Points on a hilly landscape, in no order, each with its height.
From any point a ball rolls to the lowest of the 2 points nearest to it. It stops when none of these is lower. Distance is the straight distance between rows; heights are no part of it.
zizo: [-16,-33,32,25,13,4,27,-10,-24,-18,36,-2,-33,44,0,-16,21,9,21,-1,22]  h=31.6
vamap: [11,12,1,-17,-11,22,-23,0,-20,-1,-18,17,0,6,-10,-23,-46,-2,-8,-22,0]  h=72.6
gani: [-17,12,-18,45,0,10,12,-9,-17,-18,12,-12,-29,17,17,-48,29,-13,-6,22,-15]  h=52.0
detug: [-9,1,-4,-9,-2,-30,-26,9,30,18,-12,-1,28,-17,4,-4,27,-3,12,-2,7]  h=53.2
nupim: [0,16,0,3,-15,-1,25,-8,-22,19,-4,-9,-20,9,33,-24,-1,-14,0,1,-10]  h=48.6
fus: [-17,-4,16,15,-2,10,4,-36,-4,-25,7,-21,-25,1,-22,18,4,-6,-9,22,2]  h=29.3
miza: [-20,8,-17,12,-5,-4,-30,-8,52,5,-27,-21,7,-9,-9,-10,-7,-21,-37,13,-18]  h=48.1
liba: [9,-3,-12,2,2,2,39,11,-15,25,32,-7,-10,3,16,-20,31,-19,29,0,3]  h=49.7
balop: [3,18,-15,1,-14,38,-19,-1,17,-11,4,-17,4,-48,5,-23,-24,-31,-31,13,22]  h=43.4
Pifim: [28,1,4,3,1,6,21,12,-62,7,10,17,2,8,60,-3,-3,14,16,4,-13]  h=68.2
nese: [17,19,-28,2,19,15,-48,17,-1,-10,-27,30,29,-10,-14,10,-30,20,-19,-10,-19]  h=78.5
gavi: [-25,-17,42,-9,-20,-48,19,-13,17,10,-10,-29,-18,-5,-17,8,7,0,21,15,-6]  h=27.0
val: [-29,-27,6,24,28,4,-38,-22,-1,-34,12,9,2,21,-32,6,16,-4,-1,-3,28]  h=31.7
vone: [31,13,-15,-7,7,30,-9,11,32,5,-4,16,2,-30,-33,33,-45,16,-25,-8,-5]  h=84.5
momus: [14,14,-3,25,3,19,-29,1,-26,-38,-5,12,7,-16,-14,-4,-18,16,-8,-1,-15]  h=41.8
dofi: [-1,-13,-5,-15,17,18,-13,-4,-15,4,42,19,19,3,-10,-15,11,-15,20,-31,36]  h=22.4
Zufi: [-2,10,-22,-12,2,37,33,9,-13,17,28,4,-4,9,8,-28,8,-28,1,-21,23]  h=47.4
nez: [-6,10,-1,-27,-18,-30,-13,-5,46,29,-23,-16,9,-28,-3,1,7,-2,5,-4,-2]  h=47.1
tifu: [13,36,11,-10,-40,-5,2,-8,27,10,-21,-20,-19,-44,0,-11,-22,5,5,12,-11]  h=31.8
Popim: [5,11,21,-22,-8,15,3,11,-6,3,8,18,-10,29,-17,-54,1,1,20,-40,48]  h=47.6
Madef: [-6,-20,-6,-32,13,10,-2,22,-3,25,25,23,7,24,-22,-21,18,-4,20,-40,35]  h=14.0
Ludi: [1,-25,16,-26,-3,0,32,18,-19,22,32,9,-14,32,19,-9,4,2,18,-22,17]  h=20.1
ruv: [-22,4,42,10,-19,-30,5,-19,5,-15,-29,-21,-39,14,2,-27,-14,-2,-5,15,-11]  h=65.5
fas: [15,-5,3,15,1,-31,0,4,-8,5,-16,2,-1,1,8,30,2,37,9,19,-32]  h=65.6
vof: [-16,-14,30,-20,-6,-10,44,16,19,10,-16,-17,-19,53,6,-11,-13,1,4,-14,1]  h=10.4
Zugab: [-9,9,-10,-3,-12,50,20,-22,22,2,31,-27,-19,-22,-2,-5,-2,-50,-28,12,21]  h=45.9
zim: [-9,-20,57,2,-12,-24,7,-19,-11,-10,9,-7,-26,16,-4,-8,8,13,31,3,10]  h=44.4
todil: [-34,-29,13,4,6,-18,-2,-2,48,-11,6,-38,-16,7,-45,-2,32,-15,-13,3,38]  h=43.8
gipav: [-4,0,14,-12,-7,10,-31,-5,-14,1,28,22,9,0,-19,-31,-13,-5,19,-30,30]  h=29.7
zerom: [-20,5,-13,29,4,40,6,-14,-1,-28,3,-4,-34,46,-14,-35,-2,-6,-22,0,10]  h=58.9
lub: [34,-14,6,-8,1,-9,10,13,9,14,20,14,12,-35,-13,32,7,24,20,-1,0]  h=60.5
fubi: [41,16,19,-19,-6,3,-11,24,-31,-15,18,26,17,-44,-14,-7,-33,24,7,-17,11]  h=70.0
sef: [-12,-9,10,13,-1,26,54,-14,5,5,28,-11,-27,13,-7,-7,22,-35,-5,1,10]  h=41.9
fasuv: [-14,-52,30,18,13,-15,9,4,-22,0,33,-1,-18,39,-13,14,31,3,28,9,18]  h=39.5
Midiv: [-25,-16,20,-17,4,-27,-25,15,17,14,-5,15,6,38,-32,-18,3,16,25,-44,39]  h=80.9
Riv: [25,9,-15,16,3,43,17,0,-3,-13,7,-2,-7,-24,-11,16,-13,-6,-19,14,-21]  h=78.3
Sas: [-21,2,8,5,-7,17,-19,-15,-6,-12,-15,6,-12,23,-16,-19,-40,1,-19,-17,-2]  h=69.9
Zol: [31,5,28,-7,11,-7,-11,13,4,-4,8,34,-1,-37,-31,15,-40,40,-8,-2,-9]  h=31.9
Nir: [0,4,12,41,-1,-2,-22,-13,-7,-27,9,-14,-8,-33,16,-43,33,-8,2,29,10]  h=59.7
roz: [-11,-30,3,30,2,-16,24,-10,6,-2,33,-27,-9,-3,11,5,60,-8,24,21,1]  h=17.1
mun: [-36,-2,1,32,-5,-26,-29,-9,15,-25,-31,-7,-12,19,-23,-17,-3,14,-7,14,-36]  h=74.7
Sugab: [-10,10,-11,-29,-9,38,14,8,15,16,20,2,-11,-6,-13,-28,-10,-31,-7,-29,31]  h=46.1
pufa: [-22,-20,-17,20,7,-2,-4,-1,29,-6,-14,-15,13,-3,-28,45,9,-13,-15,9,-24]  h=53.6
lur: [13,-3,-11,11,3,13,45,10,-25,2,-15,0,-6,26,41,27,-6,-4,-4,18,-32]  h=69.8
Geke: [24,-15,-5,7,7,-8,0,13,-9,12,19,8,15,-16,8,26,34,14,32,9,-5]  h=62.8
fital: [-7,-2,-13,15,-2,30,23,-10,-3,-12,-12,-9,-15,7,-6,26,-2,-9,-17,26,-32]  h=32.1
debos: [-1,-17,16,21,-2,-7,16,-19,-11,-1,49,-23,-12,-19,3,-8,43,-18,40,12,23]  h=22.0
gorit: [-34,-48,16,21,16,-11,25,-12,2,-11,17,-20,-26,29,-26,25,27,-10,-1,0,3]  h=42.2
feke: [17,-1,-35,-34,9,13,19,17,14,30,-2,17,29,1,-7,48,-1,-9,-4,-20,-5]  h=86.4
rulib: [-7,-25,25,11,7,-6,-23,-5,-3,-10,-29,14,0,22,-13,31,-17,28,1,9,-28]  h=83.9
Sev: [-7,-15,32,-9,-6,6,50,12,-1,6,13,-9,-22,47,22,-20,-7,0,18,-10,19]  h=16.1
Sofe: [-26,3,10,16,-1,31,20,-12,-14,-24,-2,-15,-38,39,4,-30,-15,-4,-22,18,-18]  h=62.1
vefal: [30,-7,-6,20,5,-18,-6,12,-43,6,18,22,19,-3,29,13,10,23,29,-1,-9]  h=65.3
Mamol: [27,15,9,5,1,-12,-15,22,-26,-8,-34,21,9,9,33,-2,-31,48,4,8,-35]  h=70.6
Rif: [16,3,-23,11,15,-36,-45,12,9,3,-22,28,39,1,11,22,11,26,8,-4,-16]  h=64.3
nol: [-6,-14,-18,-33,4,-46,29,19,-1,34,2,29,-3,33,27,10,8,3,17,-28,25]  h=30.4
lapab: [16,19,-2,0,-11,10,17,6,-30,0,38,-11,2,-44,28,-34,15,-15,18,4,9]  h=42.0
Pibi: [1,-11,28,-9,2,8,-25,2,-33,3,-11,26,14,19,22,-10,-36,27,22,-12,-8]  h=76.3
Tuva: [4,9,13,-31,-12,7,12,15,-25,10,13,14,-18,5,10,-58,-10,-2,16,-34,25]  h=45.3
Zimaf: [-29,-10,34,0,-5,2,-6,-44,-10,-44,8,-36,-32,0,-26,2,16,2,-30,12,16]  h=20.2
Tos: [-12,20,-1,35,-9,34,-4,-26,-18,-31,20,-5,-33,21,4,-53,0,-18,-14,-4,14]  h=55.6
nolu: [6,2,-9,12,4,-2,-44,10,19,-5,-8,4,23,-22,1,2,22,7,5,17,0]  h=59.5
teke: [17,17,19,-13,-14,-44,-18,10,11,4,-44,5,5,-11,1,6,-14,27,12,8,-14]  h=65.1
nulit: [-23,7,-42,11,4,-14,-12,4,40,-4,-35,-20,9,11,-4,9,19,-16,-35,10,-26]  h=54.3
Faf: [36,-4,-3,3,19,34,-28,20,-15,-28,22,28,29,-33,-26,3,-30,6,-14,-12,17]  h=74.1
gazi: [-12,-7,5,10,-5,-35,19,3,21,19,9,-30,-3,-11,12,-5,42,-8,25,20,-6]  h=9.7
kase: [-19,-21,16,-14,3,7,43,18,11,11,-24,-14,-18,45,16,16,-18,-5,-4,5,-28]  h=16.7
tifeg: [34,1,13,2,5,-28,11,21,15,20,3,6,-3,-28,-6,24,-1,37,-1,16,-27]  h=62.7
Nuga: [17,0,-21,-9,19,56,-20,14,-6,-9,19,24,34,-22,-23,14,-38,-25,-22,-20,17]  h=75.9
Sunag: [-13,-8,21,12,-8,-16,15,-3,16,-4,17,-27,-26,7,-8,-32,39,-19,11,8,18]  h=56.5
tesiv: [28,18,-19,5,10,9,-32,21,-38,-13,-26,36,27,7,3,-2,-42,29,-7,-15,-23]  h=76.0
rir: [15,-17,-29,1,10,19,-5,19,21,20,11,-6,28,-28,6,37,31,-23,-3,17,4]  h=54.4
Muzep: [-23,-20,-15,14,20,30,-23,-12,23,-6,10,-13,8,-10,-17,20,10,-37,-30,15,25]  h=42.4
Ropo: [11,15,-9,20,-4,19,15,-4,-37,6,-4,-4,-12,1,23,-9,1,-6,2,20,-31]  h=46.8
rinuz: [-21,-31,-17,10,14,15,-6,-13,43,-17,-7,-19,11,-6,-27,42,21,-34,-30,24,6]  h=48.8
Dudo: [-19,14,-9,0,-16,22,30,-12,36,12,7,-40,-23,-22,4,-16,5,-47,-28,17,-7]  h=47.9
Zam: [-22,-15,48,6,-10,-6,0,-35,-28,-20,2,-21,-27,24,-2,-13,-17,15,6,15,4]  h=51.1
kovi: [22,19,18,18,-10,21,20,-22,-6,-29,8,-16,-23,-42,-11,11,-7,17,-22,29,1]  h=23.1
rem: [21,-15,-2,-2,16,9,45,7,-39,19,11,7,9,22,56,26,-6,5,13,1,-22]  h=69.0
kebod: [-28,-27,47,20,7,7,20,-14,-15,-28,0,-13,-32,43,14,-16,-11,10,12,23,-13]  h=56.3
Gedez: [-1,26,14,-9,-11,-10,-10,10,-38,1,-17,4,-7,28,36,-46,-32,14,10,-11,-8]  h=46.0
Sibu: [-17,-26,25,-9,7,9,-14,-36,10,-29,7,-21,4,-2,-46,38,5,1,-17,-6,26]  h=21.1
nolon: [-12,24,-38,2,-2,-44,-10,1,35,11,-40,-7,11,-1,16,2,13,0,-18,9,-20]  h=59.4
ganiz: [-13,-24,17,16,4,-11,0,-9,-18,5,16,9,-1,20,-2,13,14,10,14,0,1]  h=47.8
buk: [30,-6,8,-10,3,24,-6,21,-36,-6,16,29,14,-9,-10,6,-32,21,12,-17,-2]  h=71.2
kar: [-9,-20,-13,-35,-1,-33,13,10,32,32,-6,-5,19,11,-16,43,15,-7,13,-17,-2]  h=42.7
vez: [3,-2,-8,-33,-4,-47,16,12,13,29,-1,18,3,-6,24,21,16,10,31,-17,7]  h=37.1
Levez: [0,-37,53,-4,10,-4,-10,-16,-20,-8,15,7,3,15,-19,32,-6,24,28,-1,18]  h=55.1
Nibu: [-10,3,21,-10,-12,-46,-46,5,17,15,-19,2,7,3,-19,-31,8,8,17,-12,3]  h=66.2
Sim: [-3,-17,-3,14,12,39,45,-13,-28,3,33,-6,-34,20,1,4,7,-25,3,10,0]  h=39.9
Sikab: [3,-10,-18,-29,7,-20,33,20,-19,39,35,18,-4,23,19,-1,28,1,29,-27,20]  h=24.1
Tiz: [9,16,17,-15,-12,11,9,10,-45,3,0,8,-6,-3,33,-43,-25,-1,14,-18,3]  h=43.9
nubop: [32,8,-5,10,12,-22,-19,22,12,4,-11,21,24,-31,1,19,7,33,11,8,-22]  h=65.4
Luto: [3,4,-22,-2,-4,41,-1,-10,49,-11,3,-18,0,-33,-21,41,-11,-18,-39,15,17]  h=19.9
zamo: [26,7,-19,-16,3,21,6,20,4,12,-9,9,10,-17,-8,44,-18,3,-13,-7,-16]  h=85.5
Filal: [7,31,-22,-45,-20,-7,3,6,11,31,-29,6,12,-15,5,2,-18,1,1,-17,-6]  h=64.9
kep: [14,38,-15,12,-10,29,-23,3,17,-21,-22,-1,-3,-29,-13,-9,-52,4,-26,-1,-23]  h=39.2
Det: [19,6,10,-19,-18,-1,7,14,-36,9,18,12,2,-41,16,-14,7,-1,28,-11,10]  h=43.2
vel: [22,2,36,3,-21,15,27,-21,-12,-11,-5,-15,-30,-20,9,16,-21,8,-3,18,-8]  h=25.9
vuge: [-2,3,-13,-21,0,28,7,2,26,19,1,-4,13,-1,-27,18,-12,-33,-15,-11,6]  h=29.9
tabot: [-5,1,-57,24,29,39,16,11,-6,1,17,13,10,31,9,-7,15,-40,-31,-7,-9]  h=13.2
dodem: [21,32,0,12,-14,30,-21,4,-5,-40,-2,-1,-1,-48,-6,-24,-45,7,-29,-6,4]  h=37.4
tofo: [3,-10,-49,-12,25,11,4,17,23,26,16,1,28,-7,23,22,28,-30,-3,-5,6]  h=51.6
punib: [-5,-13,11,34,4,-26,-31,-7,-30,-24,-17,12,3,24,12,3,6,42,21,17,-29]  h=58.4
Pera: [-10,3,6,-20,-3,36,32,-25,10,7,21,-16,-18,-6,-15,-13,-1,-32,-8,-4,18]  h=44.0
Rila: [-6,-21,-32,22,22,-23,-27,11,-6,0,-10,15,28,31,-6,43,36,21,7,5,-27]  h=80.3
nur: [10,6,-8,9,13,4,17,8,-38,-12,-26,9,1,25,54,3,-19,19,0,6,-33]  h=70.8
fipab: [32,30,18,-13,-14,10,20,15,18,6,-11,-4,-20,-52,-10,-3,-28,14,4,2,-10]  h=33.8
lum: [-7,21,3,-21,-9,-34,-28,3,7,15,-9,1,8,-13,8,-46,12,7,14,-21,15]  h=59.6
suseb: [1,11,4,-41,-2,-12,15,5,6,32,-29,6,5,17,19,9,-32,9,-5,-11,-12]  h=67.0
Finik: [-21,-26,8,35,19,28,39,-10,-28,-10,33,4,-23,48,-8,-16,20,-12,2,7,5]  h=36.7
paro: [-16,-4,-25,-8,5,50,5,-11,37,6,5,-21,4,-1,-20,36,-14,-43,-42,6,1]  h=24.8
Sodo: [-23,-27,21,18,-3,-6,17,-1,33,-9,13,-23,-19,25,-26,-5,29,-12,14,-10,36]  h=51.8
betan: [-22,-5,25,7,11,22,-5,-36,-14,-29,14,-3,-21,28,-25,-23,-15,4,-20,-19,32]  h=13.3
bilem: [3,1,-36,15,24,23,-2,19,-19,2,17,18,15,43,7,-20,13,-18,-10,-20,10]  h=4.6
sud: [-13,-3,0,-23,-7,1,10,12,43,24,2,-6,-9,27,-27,-24,9,-11,10,-29,31]  h=55.2
vesu: [21,-1,-13,2,7,47,3,-6,-21,-7,23,12,16,-15,-16,22,-19,-10,-9,-9,2]  h=77.3
Gadag: [41,12,6,12,1,11,-17,23,-34,-37,32,29,21,-50,-4,-27,-14,12,5,-3,9]  h=68.7
vezo: [2,15,-28,1,6,35,-32,7,9,-5,-10,4,20,-1,-19,10,-25,-5,-21,-5,-10]  h=81.0
let: [-1,5,-34,6,30,-11,-31,18,-17,9,8,32,30,26,11,-22,11,-2,-2,-28,11]  h=18.4
Pepa: [-3,12,-26,-31,7,-40,-3,16,-2,17,18,18,24,-14,26,-16,22,-6,23,-19,28]  h=48.0
ver: [-10,4,-62,18,22,7,1,-1,5,-3,-6,2,16,31,13,2,11,-31,-32,2,-25]  h=20.7
bofi: [10,25,22,11,-14,-29,-18,-9,21,-8,-35,-4,-5,-31,-9,6,-12,38,4,24,-26]  h=61.7
nisik: [19,11,37,-4,-19,-2,-20,-10,-25,-12,-11,11,-5,-15,-5,-12,-26,23,21,-6,12]  h=72.5
Voger: [-4,12,-30,16,0,-35,-9,3,-2,10,-1,3,13,-18,44,-37,42,-5,6,7,9]  h=53.3
paz: [-25,-30,20,-6,8,-11,-12,-22,31,-17,8,-20,0,-15,-29,27,28,-19,-14,9,29]  h=32.3
panu: [8,25,7,20,-21,-12,-2,6,41,-16,-37,-25,-8,-34,-19,8,-2,15,-9,28,-30]  h=59.3
Dar: [-14,1,7,0,5,-34,-34,7,30,-1,-3,7,12,30,-14,-27,16,7,13,-26,15]  h=73.9
Rulod: [-3,-33,-4,-35,17,0,-4,12,-9,28,22,27,23,27,-12,20,1,-1,18,-40,18]  h=24.2
vakam: [-10,19,36,-15,-25,-9,4,-17,15,4,-3,-11,-28,11,-16,-36,-16,-5,3,-12,25]  h=32.9
deret: [-16,-22,68,6,-13,-12,31,-26,-9,1,8,-22,-27,0,17,13,4,9,20,19,3]  h=39.1
mapeg: [-20,-55,21,2,15,-2,21,10,6,5,18,-7,-8,47,-19,25,13,-5,10,-5,4]  h=46.7
Gez: [-23,-3,8,17,-1,-7,-44,-16,-7,-31,-40,11,-1,21,-22,7,-18,33,-4,22,-32]  h=79.8
goz: [3,8,26,6,-12,-9,-29,-19,5,-19,7,-12,11,-39,-1,-10,16,5,17,8,27]  h=65.7
Pafil: [3,20,-31,2,-2,-49,9,7,5,19,-18,1,-3,19,29,-1,19,-6,-3,9,-12]  h=63.9
galun: [2,16,10,22,-3,-18,-45,2,3,-20,2,-9,6,-56,14,-26,26,0,8,35,19]  h=62.5
bupom: [22,14,-6,4,11,14,-57,13,-1,-20,3,24,38,-30,-14,-14,-19,4,-9,-6,15]  h=71.4
Vazi: [5,38,-23,7,-6,50,-5,-8,24,-10,-10,-18,-11,-23,3,-12,-35,-23,-32,12,-9]  h=41.3
zek: [25,7,-29,5,18,-13,-42,25,-22,-4,14,29,51,-29,12,-13,8,5,10,-15,10]  h=40.0
Zeza: [16,-1,36,-18,-14,5,-2,-13,29,-14,1,-12,-2,-39,-43,34,-18,16,-18,-2,26]  h=20.5
vono: [-23,10,34,-30,-28,-10,-14,-31,31,-3,0,-22,-15,-24,-26,-30,-6,-7,-10,-15,37]  h=23.5
Saze: [-11,-15,24,-23,-1,-21,-32,-5,-7,18,5,20,16,29,-25,-7,-12,14,20,-32,14]  h=86.9
zurur: [14,-7,7,-21,-9,-34,-13,10,-10,25,-4,10,14,-7,7,32,8,30,27,-12,-2]  h=42.8
Teked: [-19,-14,-26,2,20,27,-37,7,22,14,10,12,27,-1,-8,2,10,-28,-15,3,22]  h=30.9
Geto: [-9,-1,-12,20,-8,-5,-2,-1,38,-20,-29,-21,-4,-18,-29,35,4,13,-6,33,-32]  h=57.1
mivu: [-9,-28,-9,-23,11,-17,7,13,6,28,-4,18,23,34,-7,40,1,3,10,-17,-6]  h=34.9
ped: [-17,4,31,-15,-5,14,9,-23,13,-10,6,-12,-35,20,-25,-34,-26,-9,-20,-24,36]  h=24.5
Luda: [23,-2,23,-5,12,3,-4,-3,27,-7,11,8,-3,-42,-44,24,-26,31,-23,9,1]  h=26.3
kof: [25,7,-20,-23,5,-22,-25,27,-12,16,11,21,31,-32,28,-7,21,5,30,-17,18]  h=44.8
mov: [7,19,17,-26,-20,-3,-33,-12,-8,9,-12,2,4,-12,-8,-23,-36,12,11,-17,10]  h=74.8
vefon: [-3,7,14,4,-13,-3,-15,-15,-25,-6,30,3,-4,-6,-3,-45,11,-8,21,-11,31]  h=36.1
Muri: [-19,9,-3,14,-3,-3,8,-2,9,-2,-20,-6,-14,16,-2,16,-3,0,-12,7,-37]  h=35.9
zuzi: [2,10,-44,-14,11,-22,-1,17,-11,16,23,4,14,-19,47,-38,37,-14,7,-3,22]  h=50.7
suzo: [7,4,43,5,-16,-26,-20,-29,-5,-10,-11,-6,-12,-26,-22,-3,-5,21,16,13,12]  h=69.3
nezin: [-6,-4,-26,30,4,5,22,-9,-25,-3,9,-7,-14,22,21,-9,29,-11,0,18,-26]  h=49.1
dorug: [-20,-1,27,-1,0,24,-9,-46,7,-31,20,-38,-9,-9,-32,18,15,-1,-44,-2,31]  h=9.4
tagin: [0,-5,-9,1,8,-16,-8,4,-24,13,2,16,9,32,16,6,2,11,9,-8,-12]  h=53.9
tel: [-8,-24,28,23,-1,0,35,-21,-34,-18,47,-14,-25,9,0,-18,34,-8,15,16,19]  h=26.6
Bol: [5,12,-43,25,13,-20,16,11,0,3,7,-8,15,-15,41,14,52,-11,3,19,-18]  h=36.6
kup: [-15,-16,-36,-20,12,-23,16,18,25,33,0,-1,25,3,11,24,28,-18,2,-12,7]  h=48.2
Toza: [21,-8,13,-30,1,19,13,12,29,16,9,11,9,-40,-29,38,-9,8,10,-12,11]  h=58.6
vod: [-8,-28,53,-10,-16,-18,30,-14,11,-7,-1,-26,-23,-4,-14,40,8,7,15,17,4]  h=35.0
guvem: [-24,13,1,23,-23,-20,-7,-17,23,-16,-30,-24,-21,11,-3,-40,-7,2,-16,12,-23]  h=70.3
Bimuk: [9,5,-27,-25,17,-31,-16,9,-26,14,-23,34,15,32,25,13,-17,10,3,-19,-1]  h=60.1
rig: [24,4,15,7,2,6,-26,-7,-5,-25,-10,24,8,-19,-27,13,-27,33,-8,-2,-7]  h=37.5
Sab: [-18,-46,40,-7,7,8,29,-16,-15,3,23,-1,-13,28,-23,41,-8,-4,9,-4,20]  h=51.3
bug: [23,43,-44,-12,-4,10,14,7,-18,9,-23,-4,3,-11,31,-5,-25,-13,-22,-6,-25]  h=51.5
piba: [-3,22,0,-7,18,-13,17,6,-19,0,-27,2,-8,39,67,-22,-29,19,-1,9,-31]  h=71.9
Zanu: [-10,19,-7,-8,7,4,8,10,-8,-2,-25,11,-10,56,31,-25,-33,2,-25,1,-26]  h=73.6
baso: [-24,-19,6,-24,-5,-7,35,7,44,23,17,-20,-11,5,-29,3,21,-23,20,-22,34]  h=58.8
davin: [3,5,-22,4,2,30,-19,6,40,7,-25,8,20,-7,-27,44,-32,4,-33,-2,-16]  h=82.9
Datiz: [6,20,32,-2,-39,-2,27,-16,8,-1,-20,-25,-25,-22,2,-4,-14,1,6,21,-8]  h=28.8
sabo: [9,4,5,-13,-11,-13,5,8,6,16,-28,7,9,12,21,34,-12,14,5,5,-22]  h=68.3
bosu: [-11,27,-9,-27,-14,-21,-2,-4,14,27,-14,1,-2,0,12,-30,-3,-9,3,-17,1]  h=62.6
Bok: [-23,13,-7,16,-4,21,0,-20,1,-9,-19,11,-24,36,-2,-14,-31,-11,-32,4,-24]  h=65.9
Fiz: [-5,1,-5,14,12,-9,-73,3,8,-14,-17,15,31,-20,-6,-14,3,1,2,-2,8]  h=65.8
tem: [11,-16,32,-8,-3,-10,-10,-5,-16,9,2,14,13,-11,-16,18,0,20,44,-7,5]  h=48.9
dom: [11,46,-28,1,-13,-3,16,1,-11,17,-18,-8,-14,6,38,-31,-7,-7,-11,6,-21]  h=50.2
fevi: [-9,-4,-41,13,23,-27,11,15,22,16,13,-10,29,7,31,5,56,-22,-13,17,1]  h=40.9
ger: [-36,-16,10,25,17,11,-24,-30,-11,-47,17,8,-14,39,-42,-19,10,11,-22,-6,34]  h=6.7
zer: [11,-9,-3,3,11,13,-25,15,-49,-3,-9,34,24,17,4,10,-24,19,8,-20,-9]  h=73.5
Div: [-1,8,0,3,-4,8,1,-12,-10,1,27,-7,-5,-25,5,-26,19,-26,-1,3,12]  h=40.2
lifef: [-1,24,-34,-22,-2,-4,40,12,11,26,-25,8,-10,35,17,-7,-25,-17,-29,-20,-8]  h=55.5
Kagi: [22,15,16,-11,-4,-44,-16,0,-15,2,-33,9,12,8,33,3,-19,42,16,11,-22]  h=68.4
keso: [2,11,-25,-27,-6,14,47,10,-17,36,22,1,-2,-6,22,-3,19,-22,10,-9,1]  h=48.5
puvur: [12,3,-2,-25,-11,21,-7,20,-14,-1,26,9,17,-56,-2,-2,2,-10,22,-17,27]  h=44.7
benib: [-11,-1,2,18,-6,-22,-12,-9,-15,-24,-33,-7,-8,28,24,-7,-6,30,1,24,-49]  h=53.1
beg: [23,7,-24,25,3,-35,25,10,7,5,-4,-11,7,-18,28,27,33,19,9,21,-31]  h=33.9
rifol: [4,32,-41,-16,4,0,18,-3,-8,14,-41,12,-4,16,33,13,-32,-11,-28,-1,-24]  h=53.0
Buzop: [9,8,2,28,10,32,24,-18,24,-36,12,-13,-26,-42,-21,27,-5,14,-49,37,-3]  h=19.6
zor: [23,18,-29,-8,-3,0,0,12,-22,12,-12,11,15,-11,21,-5,-2,2,-5,-8,-15]  h=52.8
rubop: [4,-1,-32,1,5,-9,36,10,17,15,-31,-6,3,22,15,44,-2,-2,-22,18,-35]  h=25.2
piv: [-5,10,-1,28,-9,-19,-28,-2,-16,-2,14,-3,4,-13,22,-44,34,2,16,11,7]  h=56.8
lifog: [-1,3,35,-41,-27,15,-1,-28,26,-3,-2,-16,-5,-37,-28,4,-12,1,-3,-7,30]  h=14.4
paza: [5,6,-37,13,-3,-30,23,5,12,12,-18,-8,14,0,11,43,26,-9,-3,24,-30]  h=30.1
Ber: [8,4,-15,4,-10,37,-13,5,17,8,1,-24,-6,-54,17,-14,12,-41,-26,35,27]  h=45.7
lepu: [17,12,-16,38,5,27,-5,3,-41,-27,-4,11,-5,-2,11,5,-12,14,-5,17,-35]  h=44.6
fisuv: [17,-13,-10,-22,3,26,-4,21,32,18,15,7,22,-46,-10,29,10,-17,2,4,20]  h=56.9
sufu: [-6,-7,6,-22,-9,6,10,-4,2,18,21,-9,4,-22,-6,2,24,-21,25,-5,19]  h=38.9
buzer: [-5,-8,5,-23,-17,8,11,-9,21,25,3,-7,-6,-5,-21,25,-3,-13,9,-3,4]  h=34.8
komek: [-11,-24,-1,9,18,9,-40,-8,2,-17,5,13,26,6,-26,25,11,-4,1,0,4]  h=32.7
vanoz: [5,-32,44,-13,8,6,19,-9,-5,5,4,4,2,11,-10,48,-8,13,19,6,-8]  h=54.6
Libo: [-11,-1,-14,-1,4,1,47,10,7,6,-39,-20,-20,37,26,26,-24,-4,-24,19,-43]  h=21.0
dol: [4,5,-34,17,26,-15,-47,13,-21,-5,-1,21,45,-2,23,-18,21,11,6,-2,-6]  h=32.0
vik: [-7,-1,-25,-29,3,-16,55,19,10,31,-13,5,-10,32,16,10,-4,-15,-2,-9,-1]  h=57.7
Dogar: [18,12,-43,-4,17,-20,-17,6,-18,21,-5,25,35,0,21,18,0,1,3,-9,-3]  h=56.4
koba: [-37,-26,10,21,5,-4,32,-19,10,-25,5,-37,-32,14,-31,12,17,-14,-15,21,-10]  h=36.5
Suz: [14,29,-14,-13,-24,19,8,11,-43,-10,19,7,8,-32,27,-50,-11,-15,9,-17,4]  h=42.9
leb: [-11,16,14,11,-4,-12,-10,-8,-30,-10,-37,2,-11,24,30,-33,-29,25,-5,8,-36]  h=49.4
mupi: [-15,1,36,16,-20,-30,29,-7,15,-8,-11,-30,-35,18,1,-44,12,2,5,5,10]  h=60.6
nupat: [33,-4,16,10,-1,-21,-2,11,-50,2,0,11,2,1,45,-7,-9,35,33,4,-19]  h=67.1
kun: [34,34,6,-16,-17,20,0,2,-7,-19,-7,-5,-13,-38,-14,-18,-47,4,-6,0,7]  h=35.6
lede: [-4,9,-9,15,8,24,2,-16,46,-31,-12,-31,-11,-37,-15,30,2,-9,-48,34,1]  h=14.7
noval: [-10,6,-1,-9,-8,13,2,12,20,-9,-4,-5,-8,36,-14,-49,9,0,12,-27,38]  h=51.0
nek: [-2,1,14,-2,-26,-25,25,-10,25,13,-10,-31,-8,-15,-8,16,20,-2,14,17,-18]  h=17.3
lugi: [-13,-23,-19,-4,16,-9,-31,8,15,15,11,21,35,9,-9,19,23,-19,7,-9,12]  h=7.8
dizol: [-9,-13,-9,17,14,-32,-54,3,-8,-6,-13,19,29,24,-6,12,14,23,-1,-6,-22]  h=72.7
finum: [-8,14,-3,-2,-15,-9,-6,2,38,16,-29,-16,5,-2,-10,9,-5,-7,-12,4,-18]  h=41.4
Par: [40,0,-4,20,11,7,-13,13,-49,-16,38,18,14,-25,7,-3,-1,15,22,-2,-5]  h=67.3
lor: [-6,-5,-43,20,19,20,11,2,-5,3,-8,2,3,15,6,27,14,-14,-17,19,-36]  h=27.7

Call two points neighbours if one is among the 2 nearest of the other. Go from one point of each pair to the other, from neighbour to neighbour, staying as low as possible. Name the highest point that can't be avoided.
finum and dorug -> Pafil
gazi and lede -> Zugab
bug and vof -> vik
ger and lifog -> vakam
Rif and lum -> sabo
Madef and lede -> Div
lugi and ger -> komek

Where does a ball stop that starts at each point below?
mov -> bilem
keso -> gazi
liba -> gazi
Ber -> lede
Pibi -> bilem
